Points on a hilly landscape, in no order, each with its height.
From any point a climber steps to the highest of the 6 points nearest to it. It stops when none of these is higher. Distance is the straight distance between rows; heights are no part of it.
J973: [162 138 159 152  91 198 158 154 141 153 158 129 166 126 107 161 117 138
 114 140  82 131 147  98 108  65 110 157 178 119 151 108 129]  h=41.7
J524: [107 162  84 114 141  87  80 129 102  63 122 117 142 137 113  90  40 160
 121 117 101 124 192 119 112 145 147  79 124 166  86 132 174]  h=44.4
J102: [184 115 199 121 157 164  88 152 121 227 104 141 131 190 114 152 144  88
 121 163 125 108  80 147 158  76 102 171 122  78 176 144 112]  h=19.9
J552: [ 84 123 166 154 137 109  82 185 119 152 114 136 132 145 108 135 154  91
 137  95 121  92  87 121 159  79 142 185 140  97 202 136 101]  h=19.5
J566: [154 144 116 170 133 106 187 132 148  87 116 126 114 132 131 138 117 137
 127 155 150 150 135 128  85 168 124  97 114 127  94  93 156]  h=56.3
J184: [108 113 159 109 126 111 102 148 109 149 145 139 109 146 139 123 167  86
 133 118 117 108  74 121 154  97 155 173 138 108 177 118  94]  h=27.2
J67: [ 76 149 150 155  95 149 122 142 160 135 125 114 179 123 157 165 111 142
 121 100 101  97 125 110 114  77 121 124 130 115 195 119 127]  h=45.3
J479: [156 112 138 149 112 148 190 120 161 166 137 132 116  95 128 160 128 145
 126 176 158 163 147 115 113 130 124 126 126 126 103 103 163]  h=54.4
J305: [129 127 146 106 192 103  96 123 120 130 111 122 108 151 121 106 166 128
 152 104 147 105  66 137 146 122 166 169 138 115 145 148 147]  h=52.6
J983: [155 106 166 141 139 180 164 120 181 159 113 134 128 148 154 165 156  98
 149 132 110 123 134 112 148 110  61 115 125 114 185 138 135]  h=35.1
J211: [ 88 107  66 184 102  99  88 124 129  91 169 113 105 107 119  79   4 155
  84 123 121 157 237 144 150 138 142 119 156 195  79  99 113]  h=23.0
J975: [140 163 137 153 122 201 154 137 182 151 107 143 174 149 136 168 135 149
 156 129  84 126 139  98 130  89 100 153 143 110 184 130 108]  h=28.7
J364: [119 178 158 114 206 111  67 122 121  95  83  98 123 144 136  88 164 132
 179  75 147  78  84 137 153  92 144 165 135 125 182 161 133]  h=43.1
J182: [145  93 109 137  65 197 202 116 150 165 191 121 120 110 107 174 102 140
 122 161 105 172 147 156  95 112 110  86 137 142  95 115  89]  h=54.3
J402: [118 122 109  85 159  99  85 127 114 114 126 123 107 125 150 116 176 115
 131 128 190 145  84 183 146 194 157 108  88 118 101 165  88]  h=51.7
J92: [130 121 177 140 113 191 141 131 186 159 100 144 150 148 163 172 148 105
 152 122  82 145 143 114 163 107  69 126 121 122 197 149 104]  h=19.6
J671: [ 87 128 151 128  99 157 134 136 174 151 123 111 172 109 151 176 131 120
 146 110 112 121 112 129 145 107  92 116 128 118 204 115 110]  h=46.6
J630: [145 179 120 141 128  74 162 115 141  83 108 139 118 124 129 128 134 136
 145 141 135 122 124 143 118 175 121  90  99 118 111 106 143]  h=55.2
J964: [202 132 211  98 154 164  97 121 107 225  81 166 118 201 118 165 188  88
 132 188 136 112  91 139 143  96 112 134 113  62 187 162 116]  h=17.7
J827: [127 183 155 157  86 185 142 171 150 138 112 118 197 132 101 175 102 127
 127 100  83  96 139  91 113  85  96 137 156 139 198 114 130]  h=39.8
J892: [128 166  77 108 160  98 146 113 119  56  98 119 134 115 144 119  86 129
 118 138 127 128 171 136 122 181 149  90 107 143 120 152 165]  h=51.1
J841: [110 146 139 168 106 178 152 156 166 141 123 119 192 133 120 158 118 159
 141 100  97 105 152  99 102  75 109 132 141 126 172 104 141]  h=42.5
J849: [138 173 105 146 137  70 178 135 131  78 102 143 136 114 123 120 127 146
 105 153 152 164 158 148  93 179 132 111 101 128  90 113 144]  h=53.0
J639: [133 135 114 108 141  99 143 105 174 127 125 136 106 128 177 137 166 125
 156 125 105 127 105 157 127 182  98  95 108 104 134 141 113]  h=54.1
J558: [147 143 178 109 188  92 107 144 131 147 124 121 110 163 131 120 208 124
 123 128 146 120  41 142 137 103 130 165 154  98 165 132 132]  h=42.1
J768: [117 155  96 116 161  88 146 128 144  76 106 150 117 119 143 146 143 131
 139 136 152 137 148 163 141 208  95  87  95 142 117 152 143]  h=54.5
J115: [153 129  97 160 114  99 154 138 124 114 130 141 141 108  96 136 121 140
 106 151 150 148 150 108  81 145 127 100 125 134  76 101 156]  h=53.3
J352: [125 121 146  95 159 119 111 119 132 157 155 160  86 149 151 128 199 112
 141 139 112 141  78 150 154 144 144 150 124  95 147 124 103]  h=45.7
J712: [127 104 124 100 177  88  79  95  96 102 106 119 107 145 142  70 148 120
 159 101 160  95  92 144 141 153 168 157 127 110 134 165 143]  h=58.8
J317: [107 149 120 148  80 115 130 136 119 105 111  94 147 103 134  99  80 150
 118 120 116 107 132  83 104 121 148  85 121 140 106 128 179]  h=46.3
J472: [158 120  95 140 120 118 176 124 129 112 172 144 101 102 103 115 110 151
  74 185 165 151 153 127  82 164  91 106  91 165  72 112 131]  h=61.0
J433: [ 98 108 134 122 112 110 115 105 133 136 144 140 114  96 161 123 172 126
 150 101 125 124  74 153 148 138 131 126 131 106 171 114  87]  h=44.3
J473: [135 128 142 161 103 157 176 139 166 138 132 107 166 113 116 156 126 160
 121 110 125 128 136  95 116  90 119 142 147 125 158 119 163]  h=40.8
J280: [112 122 139 191  48 190 140 163 117 165 185 130 175  98  89 144  83 153
 109 113  52 129 149  92 112  55 112 158 187 149 139  76  78]  h=45.5
J259: [128 172  90 121 169  86 142 137 119  82 105 148 120 134 123  96  62 166
  97 134 137 119 174 117 118 169 139 120 103 168  88 137 160]  h=39.4
J793: [128 113  92 161  96 141 157 131 135 131 181 121 117  91  97 142 113 140
  54 182 180 159 138 136 100 181 100  97  89 178  52 134 113]  h=46.1
J890: [148 160  80 121 145  94 142 126 100  56 132 137 116 146 128  94  56 156
  79 151 152 148 202 111 119 175 142 124 118 177  73 108 153]  h=25.5
J7: [120  96  94 165  88 139 116 133  88 123 170  83 151  87 110 110  58 143
  89 132 133 132 186 109 110 135 150  99 130 184  68 121 117]  h=29.5
J804: [162 107 139  71 182  74  80  98 144 124 120 152  83 132 134 103 174 127
 127 137 221 132  92 190 164 184 127 118  80 108  95 181 121]  h=52.3
J728: [ 92 130  84 101 162  97  83 104 115  76 109 136 138 132 158  93  97 129
 147 114 148 111 179 160 144 180 142  89  74 141 119 151 130]  h=52.1
J942: [136 119  85 117 129 104 152 142 101  86 171 144 113 104 115  77  82 159
  78 164 153 145 179 118 113 174 120 130 149 211  58  97 135]  h=31.8
J158: [143 107 174 109 114 167 118 110 159 183 121 158 107 167 178 149 169  83
 138 144 108 134 121 130 173 110  49 110 112 123 188 141  84]  h=10.4
J829: [136 101 133 164 100 134 170 128 102 141 138  81 145 108 108 147 110 133
 109 126 144 142 153 105  83 138 140 117 139 153  79 116 157]  h=42.4
J361: [137 113  97  68 164  65  87  97 125  97 110 149  81 122 137 115 140 143
 115 135 208 147 116 185 162 203 123  96  58 133 103 184 115]  h=50.2
J315: [149 122 142  77 184 113 125 115 150 152 119 159  68 156 154 137 230 122
 138 148 167 162  78 184 143 151 153 148 136  85 106 149 130]  h=51.8
J875: [118 131 146 190  69 206 148 170 115 160 158 124 173 117  85 137 108 158
  99 111  71 102 156  99  86  50 162 172 175 133 135 117 102]  h=44.9
J685: [114  95 117 143  73 170 183 140 131 170 192 103 137 116 105 178 116 150
 116 150 110 167 172 151  95 140 101  98 135 163  75 132  98]  h=51.6
J161: [108 172  88 128 133  89 114 145 103  54 127 118 126 133  96  61  37 165
 111 120 126 134 181 144 119 132 148 114 162 171  86 129 153]  h=38.3
J168: [121  96  90 176  73 151 139 115 105 158 169  84 152 100 106 127  95 134
 114 103 128 148 151  99 111 139 155 108 131 151  78 126 115]  h=38.5
J348: [ 98 128 127 156  46 180 148 133 119 158 194 117 159  83 104 150 116 152
 119 104  62 147 166 104  95  81 120 143 181 157 129  84  68]  h=47.3
J599: [120 133 141 140 113 108 162 118 180 133 113 129 129 103 159 159 130 131
 154 117 115 117 123  96 140 131  93  97 127 123 159 116 160]  h=55.6
J251: [161 154 120 127 131  90 173 112 168  70  99 160 101 113 138 153 141 137
 134 151 142 139 146 161 126 183 114  96 121 124  97 125 146]  h=56.1
J23: [131 145 108 128 136  91 167 141 102  74 134 156 112 112 124  92  92 160
  79 164 165 153 173 124 109 189 142 127 122 167  64 104 150]  h=28.0
J130: [148  94 132 132  91 190 203 121 137 152 178 125 129 115 105 168 134 126
 102 164 131 183 155 141  95 104 108 119 155 132  93 118 119]  h=55.4
J680: [152 117 148 128  72 230 185 118 115 186 169 149 153 112 100 179 106 119
 103 176  75 146 154 127 103  95  92 130 188 127 101  94  67]  h=43.3
J972: [ 45 133 141 131 101 135  84 145 138 125 113 109 163 112 156 159 145 100
 137 105 110 107 112 130 148  89 140 121 114 123 182 128 103]  h=48.7
J197: [103 159 110 121 123  89 119 136 123  88 126 112 127 114 159 141 139 113
 144 121 116 104 136 134 121 159 119  94 124 140 118 118 130]  h=53.9
J655: [140 112 149 146 110 191 193 134 158 152 135 129 141 122 130 162 133 132
 129 152 128 142 154  93 107 113 113 133 158 106 115 117 173]  h=47.2
J242: [129 135 121 142 111 116 174 133 158 140 118 108 118 111 134 151 121 156
 149 130 133 132 117  99 116 120 136 105 144 107 129 107 185]  h=55.7
J958: [138 131 124 149 124 102 168 128 177 131 102 152 114 112 151 163 151 130
 166 141 130 142 138 125 119 142 102  94 129 109 121 107 154]  h=56.8
J683: [126 108 140  89 154 123 119 107 131 138 145 149  80 150 161 129 213 120
 153 108 151 148  99 173 139 169 127 107 133 104 120 148 103]  h=50.3
J262: [116  85  84 177  86 119  97 134  83 101 160 121 137 106 122  86  20 150
  71 102 113 141 207 109 161 124 153 100 123 208  59 119  97]  h=16.6
J662: [ 80 120  89  75 142  99  56 115 109  57 123 117 152 134 128 117  75 100
 156 110 137 134 172 166 148 162 155 116  77 141 124 145 160]  h=46.9
J341: [112 117 114  81 157  91 114  95 141  97 134 155 109 127 159 116 168 121
 171 125 146 136 110 189 140 188 144  92 114 123 125 156  87]  h=49.5
J394: [123 118 140  83 186 120  99 126 146 130 131 123  77 163 133 124 216 133
 147 125 159 141  64 168 140 159 142 155 122  95 131 148 132]  h=52.5
J144: [170 129 184 124 168 142  98 171 144 194 112 146 126 166 123 120 173  99
 137 168 103 103  82 145 143  82 103 174 116  68 188 135 134]  h=9.2
J954: [146 112 141 152  92 182 175 145 125 181 143 118 150 142  94 151 144 163
 124 128 108 140 140 116  96  97 142 145 184 140 107 114 161]  h=50.4
J319: [121 129 143  87 170  92  91 120 115 128 143 128  94 148 150  95 193 120
 137 124 152 131  77 141 143 157 162 132 139 111 142 152 118]  h=51.2
J707: [136 126 153 116 159 119  80 158 126 165 123 156 128 167 115 124 163 102
 114 121 109 124  52 153 153  79 115 188 140 100 206 130 114]  h=2.8
J754: [132 143 158  91 211  86  71  98 123 106  97  98 121 161 130  88 158 131
 166  94 173  98  54 135 133 137 172 162 126 121 137 147 168]  h=50.6
J238: [119 121  59 128 118 131 160 100 129 107 168 147  89  58 120 101  71 151
  60 170 166 157 187 159 160 192  93 103 121 203  74 115 115]  h=40.0
J551: [102 103 107 150  75 187 161 142 119 176 178 107 150 111 110 137 141 155
 113 118 108 146 120  95  94  96 134 134 182 130 106 102 114]  h=51.0
J100: [125  94  94 169  74 167 167 138 112 165 174  88 126 104 109 154 117 149
 103 128 139 166 138 127  99 142 126 111 140 165  77 117 127]  h=47.4
J547: [147 146  96 115 156  99 138 110 154 102 117 145  93 117 158 116 169 106
 157 120 176 149 111 182 132 198 102  82  71 118 121 159 106]  h=50.9
J308: [108 160 101 107 135 110  83 116  97  59 104 129 143 109 150 122 114 113
 158 112 123 116 148 134 132 174 137 114 124 122 144 116 127]  h=61.5
J137: [122  93 120  88 166 113  86 109 123 115 116 121  99 149 144 110 191 127
 151 135 173 143  78 172 125 185 162 152 104 117 111 147 123]  h=53.8
J676: [144 113 189 145 151 163  84 160 117 221 108 130 149 198 110 146 155  95
 140 128 114 102  85 122 152  67 115 177 128  73 182 157  96]  h=21.2
J619: [148 108 136 134 113 154 170 133 190 135 120 128 119 151 154 160 137 116
 161 123 122 131 142 111 145 122  85 114 129  99 161 121 140]  h=54.2
J825: [ 97 123 149 139 139  92  80 158 113 161 122 132 130 146 121 109 157 110
 120 124 137 104  87 118 156  69 150 177 135  86 174 128  92]  h=19.7
J162: [ 78 100  86 102 161 115  61  90  87  67 117 114 133 126 131  82 131 114
 145  98 162 110 146 161 146 157 166 139  93 143 119 139 111]  h=50.7
J883: [137 114 127 156  45 216 197 115 141 168 192 116 129  88 101 185 109 115
 111 162  60 167 149 105 108  69  62 103 194 164 119 111  60]  h=48.3
J243: [124 128 131 123 114  82 137 130 140  97 125 121 109 112 169 167 141 118
 158 123 106 121 115 138 113 148 124  87 107 103 141 102 139]  h=55.8
J536: [155 138 197 162 161 128  53 176 118 193  97 111 129 181 105 139 133  81
 144  96 100  71  58 115 151  61 140 174 120  96 208 167 125]  h=21.1
J745: [107 168 101 120 150  78 129 136 115  61 114 110 141 105 139 128  85 129
 136 114 125 106 148 132 116 157 133  91 107 134 118 124 156]  h=52.9
J649: [148 123 107 162 130 126 188 152 152 141 125 123 120 103 115 155 108 140
 126 140 148 145 145 105 121 119 128 104 125 129 105 101 166]  h=61.8
J543: [111 160 118 115 102  95 154 137 109  94 102  89 145 105 132 135  97 118
 136 130 117 110 140 105 118 122 137  93 119 110 125 118 159]  h=47.1
J660: [140 174 172 130 173  98  79 163 152 143  99 119 121 165 123 109 161 110
 134 112 117  99  75 117 148  81 142 185 141 107 193 119 128]  h=30.8
J304: [146  97 160 109 127 118 145 113 141 170 142 170  83 148 161 140 166  83
 144 141 114 125  93 152 181 125  85 102 132  99 162 136  99]  h=35.3
J193: [121 157 114 145 102 102 124 128  89  96 105  83 136 106 116 106  65 143
 117 120 120 105 141  87  96 114 136 106 133 142 101 124 181]  h=44.0
J236: [138 104 113 167  82 151 177 133 136 159 147 113 149 111 117 152 114 157
 126 135 134 141 138  99 102 107 147 122 154 134  99 109 170]  h=50.0
J695: [171 136 166  93 188 131 129 124 141 167 140 148  69 178 136 133 191 107
 141 162 114 136  69 174 158 116 113 165 126  72 171 120 156]  h=60.7
J574: [129 168 103 102 158  77 125 109 117  66 102 139 134 101 134 141 127 144
 152 124 128 121 144 149 115 169 135  95  97 119 121 132 154]  h=55.0
J498: [ 97 113 153 139 114 179 120 153 138 175 113 150 162 174 156 172 131 113
 142 113  77 114 116 122 133 105  95 140 117  96 187 119  87]  h=30.4
J833: [136 103 123 154  83 208 180 125 127 167 178 133 127 114 114 156 145 144
 139 145 111 156 151 126 110 109 116 133 167 128  79 102 115]  h=59.8
J815: [136  95 185 112 119 150  89 152 123 201  91 157 120 175 135 125 148  97
 134 132 116 130  90 137 177  96  94 160 138  90 193 155  95]  h=8.9
J828: [130 140 106 158 142  93 130 148  85  76 139 132 134 129 122  75  66 149
  91 122 131 111 183 113 108 140 161 112 151 161  67 118 169]  h=26.8
J736: [103 148 131 179  89 185 151 139 126 149 140 102 163  95  83 129  97 174
 116  88 112 102 131  77  88  83 152 129 173 152 129 109 124]  h=42.7
J617: [ 90 134 135 116 113  96 139 108 151 141 119 112 144 108 172 156 141 121
 160 103 107 116 123 110 146 108 119 110 138 110 172 111 118]  h=53.1
J448: [121 161  95 129 146  98 121 131 101  62 120 116 141  99 111 107  85 135
 104 137 137 110 144 110 126 152 136  93 116 139  80 119 180]  h=46.5
J757: [125 109 125 162  79 151 163 132 124 148 157 100 147 109 121 134 115 154
 115  99 136 121 130 104  91 105 151 118 154 149  84 122 155]  h=42.0
J139: [123  83 108  74 165  72  50 103 109 103  98 131 111 132 145  78 137 129
 133  98 186 137 112 159 164 175 149 138  95 139  99 146 131]  h=54.8
J987: [ 90 103 153 155 105 165  77 194 126 203 106 112 162 181 120 151 148 102
 158  89  96  89  99 128 165  92 125 171 103  72 177 153  87]  h=7.2
J781: [ 96 115 143 179  70 165 128 101  91 136 147  89 168  88 103 121  74 152
  98 102 115 128 154  93  91 109 165 126 159 164  92 112 137]  h=33.9
J406: [135 138 163 109 176 115  83 142 120 141  98 132  98 151 125 105 195 118
 135 122 137 108  77 131 153  94 151 195 141 115 163 140 127]  h=60.6
J948: [143 136 143  66 196  46  59  99 121  74  61 100 115 146 115  52 127 117
 158  94 183 106 106 149 167 119 178 141  72 126 111 182 188]  h=53.5
J401: [143 176 163 120 193 115  90 144 128 137 114 127 112 174 117 108 176 110
 160 118 125 102  61 138 155 102 137 189 136 113 178 136 153]  h=39.5
J291: [132 134  96 138 110  98 158 146  88  87 128 121 133 120 121 102  76 126
  84 122 158 143 156  88 107 157 145 108 123 152  77 104 155]  h=37.5
J533: [168 128 154 142  69 216 181 157 142 191 174 138 143 103  83 171 109 135
 127 149  60 144 158 109 102  70  84 147 203 117 133  94  73]  h=40.6
J119: [138 124 152 106 164 130  99 145 131 174 120 146 105 166 127 122 183 101
 135 130 117 132  51 129 146  98 136 174 139  90 175 137 123]  h=2.3
J460: [116  92 117  79 177 102  66 111  89 100  80 113 103 159 133  83 136 109
 155  95 171 109 135 149 142 142 185 149  89 131 103 147 137]  h=55.3
J609: [124 111  94 158 128 110 119 126  96  89 161 134 130 101 104  84  45 145
  51 136 142 144 192 112 123 140 149 106 117 179  64 103 120]  h=21.3
J950: [127 145 112 147 107  90 151 120 102 111 123 106 137 101 109 125  86 134
 103 121 119 128 135  91  86 116 146 102 130 150  91 112 174]  h=47.0
J235: [160 114 144 136 103 212 181 122 126 178 163 171 143 146  89 178 132 118
 121 189  92 143 152 108 103  91 109 151 188 134 114  99 108]  h=60.0
J672: [123 118  68 167  85 127 187 122 140 128 172 109 108  51 100 127  60 139
  82 160 159 142 175 128 130 180  98  83  99 195  54 130 109]  h=42.2
J753: [131  94  96 155  54 193 182 112 144 161 186 117 133  94 115 166 109 146
 141 141 106 175 159 128  90 130 100 103 156 176 101 100  75]  h=54.9
J997: [133 124 122 119 150 101 142 110 152 117 139 157  49 140 161 146 190 109
 147 119 119 158  91 182 132 168 103  95 117 103 136 140 117]  h=51.9
J385: [174 123 209  92 150 155 109 119 120 223  96 153 111 187 130 127 152  87
 132 167 127 119  85 138 157  99  97 142 120  76 192 148  94]  h=9.4
J245: [141 146 103  81 160  85 135 128 151  80  91 148 104 113 142 132 157 147
 124 134 179 137 158 164 161 209 108  80  78 136 114 186 129]  h=51.4
J382: [ 93 139 125 101 107  99 108 118 115  96 132 113 144 105 154 134 143 106
 165 101 120  97 122 141 135 144 124 108 133 129 152 110 108]  h=48.9
J289: [125 112 148  86 174  58  68  90 100  65  62  97  93 159 136  44 137 123
 161  84 171  99  97 122 147 118 176 153 112 124 132 161 176]  h=52.8
J159: [ 89 138  84  94 155 110  54 126 102  51 135 128 140 127 174  89 101 116
 152 115 131 124 166 143 145 172 148 125 101 147 118 143 142]  h=52.7
J215: [132 112 133 102 137 105 104 118 120 127 137 138 109 119 153 132 196 112
 153 104 125 132  85 151 132 156 140 121 111 120 131 136  91]  h=47.6
J667: [107 114 123 105 150 112  66 105  77  72 106 120 132 143 133  77 145 106
 144  94 139  94 102 129 145 150 209 159 125 142 141 149 130]  h=53.2
J557: [142 107 136 137  42 200 171 129 130 171 205 126 140  85 110 161 120 135
 111 148  62 156 165 109  94  84 102 130 176 141 120  95  48]  h=50.8
J749: [100 155  72  85 151 104  77 108 125  43 123 114 139 136 128  87  46 154
 131 114 118 113 187 133 133 148 144 119 100 147  98 144 190]  h=47.7
J35: [ 86 160 122 121 104 109 122 113 111  89 120 126 153 102 149 136 108 121
 147 111 109  68 102 113 116 124 130 104 128 133 141 116 142]  h=45.2
J581: [105 118 148 125 126 149  93 161 146 200 128 139 156 150 143 141 154 104
 128 114 108 114  90 133 164  81  98 172 125 104 194 138 105]  h=13.7
J441: [ 91 114 124 103 130 103 102 102  95 115 140 132 120 116 158 128 167 101
 156  96 135 136  96 134 133 143 143 139 114 116 134 131 104]  h=44.5
J740: [193 136 156 162 139 212 183 116 150 184 118 161 135 141 106 175 147  96
 129 171  76 138 176  78 136  98  95 161 151 113 146  96 112]  h=27.7
J506: [110 125 103  86 166  79 101 105 119  80 127 133 130 135 149 108 149 130
 140 101 148 125 123 179 137 189 140  98  84 146 129 160 126]  h=51.3
J853: [165 152  99 113 162 117 195 115 156  56 102 176 129 123 119 123 126 159
  92 181 192 142 164 136 121 207 124 114  93 158  98 126 138]  h=46.7
J858: [135 162  81 102 149  98 152 119 140  60  95 150 127 121 144 122  98 150
 149 144 177 144 169 125 130 191 109  87  84 147 112 144 140]  h=51.5
J65: [110 117  92 173 110 105 115 129  94 101 167 120 140  68 119 103  26 141
  64 137 120 141 215 127 143 150 115 100 120 190  61 118 114]  h=30.5
J926: [121 137 147 152  95 159 168 124 151 133 143 109 161  98 114 140 104 163
 126 129 141 131 122  89  76 100 153 127 154 127 133 110 173]  h=46.8
J447: [149 170  83 122 144  78 164 147 121  81  93 126 142 121 128 105  99 148
  93 169 142 126 154 122 109 177 139 106 113 144  85 128 162]  h=44.7
J307: [141 105 141  81 196  79  87  88 115 126 104 118  81 141 144  93 186 125
 143 122 192 132  80 162 130 155 153 139 108 101  84 149 158]  h=54.6
J390: [100 116 122 110 164  93  81 110 103 101 128 136 112 124 134 107 163 107
 147 105 132 113 110 122 139 147 173 171 156 110 152 139  99]  h=47.5
J309: [164 147 192 140 182 121  84 171 143 175 114 121 108 171 116 116 163 100
 150 127  88 112  62 139 152  75 116 181 108  85 182 137 144]  h=26.5
J15: [ 98 103  86  83 169  94  91  98 133  84 114 133 133 115 155 108 132 115
 146 122 177 128 157 174 140 196 128 109  54 144 114 163 129]  h=48.8
J956: [130 156 111 137 118 100 115 135  81  85 136 123 122 140 103  78  55 136
  95 123 116 130 168 104 109 127 146 100 142 154  71 104 154]  h=35.8
J216: [177 154 191 133 174 159  77 162 133 207  79 131 139 194 122 136 139  87
 140 152  82  96  79 128 161  49 124 162 125  75 193 156 117]  h=21.6
J59: [114 148 117 140  95 105 155 124 145 126 104  96 159 102 114 135  89 138
 141 109 131 117 108  83  92 113 126 109 131 138 141 118 175]  h=50.5
J927: [158 136 117 166 112 114 195 120 145 111 143 132  97  96 107 129 127 136
  99 166 157 165 155 133  96 159 143 125 107 122  49 107 146]  h=52.2
J131: [110 127 119 165  88 159 161 137 119 126 123 103 155 110 107 121  96 158
 126 107 134 111 143  74 103  86 159 116 138 140 115 126 147]  h=44.6
J843: [129  98  86 168 111 107 125 120  95 108 152 116 110  90 115 130  53 135
  53 124 159 142 168 116 127 151 125 116 113 184  54 112 118]  h=33.3
J480: [166 125 142 150 123 194 194 130 178 175 126 149 134 163 119 172 154 137
 166 165 106 147 153 100 131  96  92 126 150 119 152 114 147]  h=36.8
J418: [129 161  92 126 149 106 124 143  85  81 130 139 138 143 112  69  47 166
 101 138 131 135 195 135 135 129 158 119 116 169  81 127 165]  h=32.5
J968: [116 105 112  81 174  83  39 105  96  80  82 103  98 154 107  44 112 124
 164  92 160 113 113 131 152 128 180 170  82 109  99 180 172]  h=53.6
J869: [130 154 107 132 124 100 175 131 118  81 103 148 135 116 135 141  97 130
 119 132 121 130 135 110 103 140 130  96 123 120 108 120 172]  h=52.0
J297: [ 75 144 138 167 113 178  92 183 152 163 121 127 203 148 137 181 112 119
 156  85  73 113 120 115 126  74  98 138 117 117 202 132  88]  h=38.2
J455: [128 124 134 117 115 108 142 119 176 134 139 158  88 130 168 142 164 104
 128 128 106 137 108 146 146 108 102 106 123  84 180 126 119]  h=52.4
J310: [140 108 132  62 172  80  91  94 114 105  90 121 101 139 136  90 139 116
 161 100 188 129 103 155 138 154 166 153  93 126  88 166 124]  h=55.9
J429: [173 138 157 152 133 188 183 112 178 159 112 163 155 146 126 174 131 130
 150 145 100 134 166  91 131  95  83 137 167 106 161 135 136]  h=26.4
J492: [138 151 143 181  85 180 155 150 160 139 126 122 184 124 115 142 104 176
 116 106  66  95 133  82  96  78 137 164 157 142 169 116 125]  h=43.4
J207: [139 124 153 100 129 137 114 124 129 186 126 159 113 154 154 127 161  95
 132 136 118 130  83 138 166 102  90 151 134  92 172 139  92]  h=0.3
J677: [140 135 141 166 105 195 168 146 150 160 131 110 172 128  95 148 123 167
 113 121 103 108 149  92  88  76 124 153 183 139 136  93 134]  h=44.8
J871: [182 121 150 141  99 204 200 132 154 167 151 136 137 140 115 167 132 137
 126 165 110 164 155 106 110  97 117 158 176 113 127 117 140]  h=48.4
J108: [181 132 174 110 167 142 108 122 133 189 103 184  97 183 117 123 169  94
 121 189 102 129  65 136 166 117  96 161 129  80 181 134 140]  h=9.5
J165: [122 109 100  80 155  97  74  98 100 109 130 114 105 138 147  89 168 111
 147  90 160 145 109 153 140 169 157 132 109 132 117 161 102]  h=53.7
J423: [ 68 115 136 119 107 102  78 100 101  97 124 115 155 103 138  99 153  93
 131 120 128  90 100 133 151 129 145 140 137 122 165  96  84]  h=41.9
J99: [155 115 138 147  75 210 181 131 123 162 177 138 137 116 109 177 128 132
 103 159 103 155 165 115  93  86 111 136 178 138 125  98 106]  h=54.0
J287: [ 84 103 161 131 130 131  96 158 141 188 134 141 138 144 148 132 141  92
 133 103 117 108  94 122 159  90 112 162 125 113 180 124  83]  h=17.8
J140: [131  97  90 156  89 126 147 132 101 139 169  87 131  95 106 154  93 144
  75 147 152 163 156 123  99 150 129 107 117 158  81 132 106]  h=42.3
J288: [107 108 144 104 172  95  81  84  86  87  67 105 110 153 128  59 148 132
 159  89 156  91 101 124 125 123 185 185 115 136 152 156 128]  h=53.4
J548: [105 119 149 122  98 118 113 126 162 133 128 152 116 115 164 155 166 104
 128 117 117 119  91 133 156 105  78 112 135 102 167 128 105]  h=48.6
J989: [112  95 121 164  56 158 158 115  96 146 161  79 153  88  92 144 116 161
 108 115 113 140 146  96  92 123 160 140 154 163 103 116  97]  h=35.2
J734: [157 144 175  77 165 145 105 115 127 165 118 170  87 154 145 132 197 110
 147 163 107 132  63 150 177 105 108 154 153  74 148 138 126]  h=24.9

For each start below, name the point where the climber stops.
J581 | J649
J352 | J712
J385 | J406
J211 | J308
J215 | J712
J843 | J833
J683 | J712
J890 | J308
J964 | J406
J827 | J649
J7 | J833
J841 | J649

Call two points neighbours if one is among the 6 nearest of the other. Go from one point of each pair to the other, from neighbour to neighbour, staying as high as possible. Name the lowest point that can't be avoided.
J695 and J235 | J352
J712 and J406 | J305
J472 and J308 | J115
J406 and J649 | J506
J308 and J649 | J574
